Each row is a point on a tangle of strands that fork, close into loops and nearly touch. The rows are in no order.
In the rows, 128 means zero.
Two points are linked if the straight distance between their rows is under 106. Some points are linked to none.
<409>: [ 98 108 101  99 140 112 146 129 123 132 159 101 114  95 125 126 106 146
 149 134 145 159 172 157]
<608>: [ 99  93  47  68 110 123 126 140 132 142 129  59 112  64 120 138  92 176
 100 161 162  63 114 148]
<134>: [147 133 168 188 103 109  79 156 116 136 113 136 112 143 119 190 136 114
 155 118 132 164 167 106]
<24>: [ 88 113 143 168 156 167  77 131 126 135 154 119  86 144 135 145 137 134
 180 149 158 192 151 172]
<444>: [180 149 170 187 102 119  87 153 125 154 125 131  95 125 138 160 156 104
 155 126 114 132 133 144]
<609>: [ 76 194 118 145 111 122 118 124 144 147 129 119 106 157 106 181 102 166
 132 132 142 153 126 136]
<190>: [ 53 162 107 164 129 153 138 111 122  93 141 107 136 124 149 115  87 122
 168 142 177 147 124 149]
<81>: [103 120 101 155 185 203  85 141 110 115 148 138 131 131 150 108  90 100
 108 149 154 128  27 103]
<741>: [110  96  73  88 149 176 112 135 118 127 149  85  98  76 146 121  96 139
 127 165 166 115  96 178]
<255>: [163 135 124 103 132  86 165  95 163 126 104 151 183 181 125  98 143 137
  82  87 103  91 151 104]
<536>: [116 136  87 119 159 166 122 115 106 111  91 126 143 122 109 144  90 104
  90 177 138 151 120 101]
<93>: [ 60 163 134 131 122 121 137  68 131 120 149 119 135 166  89 155 135 155
 141 120 119 161 190 129]
<817>: [116 112 128 106 114  97 156 166 146 132 164 178 138 156 155 142  97 160
 117 113 155 123 113  99]
<243>: [192  92 134 114  98  98 202 160 140 139 110  92 154 145 117 117 164 154
 130 104  75  74 166 176]
<568>: [175 159 154 178  70  86 105 148 149 141  92 145 123 142 165 160 149  92
 168 107 129 105 105 135]
<397>: [106 116  96  88 161 129 129  77 127 123  56  96 171 117 110 105 142  67
 102 155 119 135 144 113]
<464>: [191  92 136 135 110 121 180 149 141 170 145 125 133 154 119 108 167 177
 115 105  80  99 139 164]
<675>: [ 85 140 166 149 105 107 108 125 141 106 129 172 145 155 169 134 142 112
 172 103 162 120 118 128]
<621>: [148 131 107  97 166 156 111 128  96 175 158 124 116 140 105 125 128 171
  83 113  94 122 126 150]
<189>: [ 95 155 147 146 161 148  93  71 105 137 157 122 136 170 116 128 142 148
 122 100 121 148 132 122]
<754>: [199  89 168 112 127 171 139 186  96  99  93 138 135  21 152  93 157  69
 137 162 120  86 114  96]
<602>: [ 86 135  89 164 163 175 140 135  87 115 176 124 116 100 112 120  84 132
 111 170 177 160 152 139]
<396>: [ 95 129  56  86 112 120 168  94 118 140 106  57 141 112  97 133  90 113
  64 171 120  88  91 140]
<6>: [192 103 160 125 120  78 190 128 152 110 132 111 155 156 105  96 166 127
 134  95  97  90 173 146]
<10>: [ 99 177  99 118 140 124 129  67 129 128 115  98 133 150  86 145 123 149
 102 136 119 161 170 120]
<510>: [ 83 114  60 139 148 170 142 134 116 112 174 110 100  82 143 108  73 137
 112 188 167 119 105 155]
<660>: [ 86 144 139 130 108 100 158 150 166 111 150 161 149 144 171 128  78 148
 149 127 171 126  96 116]
<70>: [184 106 204 161 106 148 135 178 116 104 166 158  86  56 172 108 178  99
 169 134 115 142 113 136]
<367>: [106 147 109 151 142 166  87 145 122 137 130  99  64 131 130 167 103 164
 165 158 143 172 127 185]
<291>: [ 97  95  51  84 121 160 100 158 141 120 113  60  94  61 152 116  97 147
 129 169 171  69  85 153]
<500>: [208 120 192 164  94  98 177 132 148 101 141 133 143 160 120 110 189  98
 157 104 109 116 151 114]
<747>: [127 124  77  95 149 183  90 168 143 148 150 144  83 115 149 139  79 183
 126 152 165  88  62 138]
<275>: [170  94 139 120 127 134 143 168 106 109  67 135 158  34 174  71 141  47
 165 156 137  99  90 105]
<27>: [110 170 164 147 152 160  65 100 114 125 109 143 121 151 121 149 140 124
 131 112 107 158 127 137]
<12>: [132 102 161 125  90  90 145 180 137  96  96 175 126  84 213  92 113  95
 193 103 152 122 107 134]
<286>: [ 81 141 153 133 122 113 111 111 133  97 103 148 144 110 184  96 140  94
 189 114 172 133 105 148]
<185>: [ 65 129 140 139 158 151 117  99 109  91 129 139 156 141 132 124 119 127
 158 128 174 148 144 125]
<334>: [158  98 143 100 109  99 129 154 115 109  84 130 139  67 188  85 116  80
 167 126 126 110 107 133]
<588>: [173 141 170 168 130 112 128 122 127 161 143 131 130 168  99 123 187 137
 111  88  79 122 146 150]
<744>: [107 127 181 171 139 116  86 123 134 147 185 138 118 140 148 108 165 122
 163 100 140 133 129 154]
<17>: [ 90 129 151 162 145 142  89 128 114 139 173 125 105 157 103 172 128 146
 148 130 155 204 177 139]
<106>: [196 119 142 168  67  71 162 142 153 142 108 113 135 143 140 138 168 129
 173 106 103  83 119 184]
<116>: [111 143 135  99 149 112 119  61 140 120  91 116 177 141 118 105 146  84
 105 114 109 124 137 102]
<875>: [135  90  76  76 157 153 134 117  88 155 163 126 134 135  56 134 112 113
  48 166 124 126 104  86]
<549>: [129 127 160 152 139 108 133  95 127 138 182 135 149 191 120 100 174 156
 122  75 105 108 149 143]
<91>: [ 95 130 168 159  91  96 127 161 174 127 141 145 124 141 189 135 110 118
 186 108 166 119  88 126]
<520>: [143  82 118 112 121 113 124 173 108 137  99  77  76  89 109 167 121 156
 150 134 114 154 159 165]
<225>: [146 109 146 137 161 176  88 164 102 129 137 147  84  91 134 122 134 126
 148 144 130 149 109 167]
<169>: [198 139 141 167  87 105 117 139 151 149 127 121 114 144 166 122 175 100
 172 105 112  81  86 161]
<26>: [ 52 180 115 151  98 127 157 114 147  86 105  88 105 113 139 134  53 156
 161 130 173 148 120 144]
<720>: [130 154 162 158 100 102  88 113 136 144  99 136 125 173 111 167 172 113
 146 115 106 145 179 113]
<256>: [171 159 184 154 110 106 110 140 143  99  91 195 145 143 113 117 175  72
 145 108 108 139 167  67]
<328>: [148 145  89 105 103  67 177 111 161 125  94 131 167 177 102 137 111 173
  89  97  98 109 150  96]
<208>: [ 76 149  97 139 108 127 141 139 148 121 120 107  98 128 140 166  70 168
 142 134 149 127 107 143]
<312>: [144 165 165 147 135 137  74 135 115 129 105 182 131 146 150 135 147 102
 126  99 113 130  84 121]
<343>: [ 76 122 167 152 125 131 100 129 138 131 192 152 123 159 128 140 137 150
 172 107 167 166 151 125]
<497>: [135 129  84  97 103  77 180 121 141 127  91 123 128 134  98 158  92 195
  80 125 108 133 151 100]
<698>: [101 173 143 126 139 127 128  72 144 111 120 178 165 198 112 137 141 133
 106  90  99 107 126  83]
<167>: [ 99 105 112 155 165 149 138 147  80 109 168 156 160 114 122 105  94 121
 132 158 185 170 131  96]
<516>: [144 127  96  98 137 104 161  72 168 135  88 110 181 147 126  95 151 100
  83 120  92  90 133 101]
<207>: [210 130 111 103 165 148 120 107 126 173 133 130 150 124 102  98 165 147
  62 119  60  89 128 124]
<222>: [169 129 196 146  90 100 137 151 134 115 122 144 119 125 134 117 181  84
 161 104 117 137 178  99]
<279>: [186 117 168 148 139 147 150 130 126 165 186 137 120 151 116  93 188 172
 113 108  58 103 130 165]
<259>: [125  82 142 131 113 117 122 185 137 153 147  88  57  84 142 136 127 153
 168 139 127 144 151 171]
<820>: [127 140  64 113 161 185 124 101 123 125  90 120 132 141  70 133 116  78
  57 170 122 160 113  72]
<387>: [123  99  58  75 157 161 146 136 104 131  88 121 132 143  47 127 120  80
  41 178 122 130  94  68]
<327>: [104 204 112 120 125 123 143 105 137 134 105 127 131 170  92 170  96 179
  90 136 118 142 139 112]
<833>: [ 94 145  82 106 109 100 170 102 149 102 103 129 156 115  96 146  78 145
  99 135 135 146 159  96]
<583>: [115 181 149 117 158 141 116  86 135 138  97 159 156 177 141 133 120 128
  88 105 114 122  93 107]
<177>: [146 137 139 120 152 129  99 141 125 136 106 186 147 142 145 126 108 117
  98 121 122 112  75 105]
<704>: [160 107 189 159 124 128 135 143 133 126 186 134 109 107 164 101 179 116
 155 109 123 141 133 155]
<324>: [135 124 107 129 143 147  91 148 107 138 100  84  55 119 113 182 114 162
 144 140 115 192 153 167]
<160>: [108  57 147 126 102 108 136 175 152 130 161 114  83  72 171 120 108 142
 198 142 163 161 141 169]
<427>: [ 99 110  43  68 106  99 187 111 135 141 124  68 145  86 116 130  95 161
  95 151 137  60  97 134]
<137>: [143 180 184 153 123 123  88 111 126  93  96 207 145 133 137 133 162  78
 142  96 126 132 114  86]
<195>: [208 110 181 111 103 178 123 190  98  87 130 145  89  38 166 122 167  98
 152 143 106 109  99 117]
<556>: [100 132 160 146 103  92 127  90 129 111 134 121 137 167 109 149 153 124
 167 109 124 146 196 113]
<429>: [136 132 122 123 147 120 130  88 127 155 165 137 128 150 119 126 138 156
  95 102 105 132 156 130]
<162>: [ 86 137 112 105 125 101 142  71 142 107 111 126 193 148 132 119 123 113
 117 124 140 107 154  79]
<728>: [176 119 146 131 154 172 106 133 120 172 180 146  94 127 121 119 150 169
 103 109  76 126 109 165]
<212>: [127 110 138 104 143 119 140 148 113 138 173 175 162 140 113 111  92 138
 100 122 149 145 139  95]
<175>: [147  91  84  56 146 137 135 121 126 135  79  84 155 106 103 115 136  87
  86 162  96 120 132 102]
<242>: [132  82  94  99 151 144 145 153  99 140 179 139 146 114  92 114  88 109
  76 151 150 138 115  89]
<632>: [119 137  73  85 132 138 143 101 105 130 100  95 129 116 122 136  99 137
  82 162 127 118 117 135]

A tip is a point with one link. Name the tips that can be reached along the links from each point below, in the order of the rows.
<256>: <698>
<444>: <185>, <106>
<343>: <12>, <160>
<291>: <286>, <167>

A piece is two or more points that can be reached from each other along the links. Count, over all rows, the pieces, the separate loops (a circle has one, a figure eight two, a Y none), the forks (points with three links) and the tips (points with one).
pieces: 5
loops: 2
forks: 4
tips: 10

A fork is a point with three links, a tip a point with one. Leave the first point through the second and follow the links. Name the first fork or tip that comes.
<660>, <817>: <167>
<367>, <24>: <12>
<195>, <70>: <160>
<327>, <10>: <106>
<608>, <427>: <286>
<106>, <169>: <185>
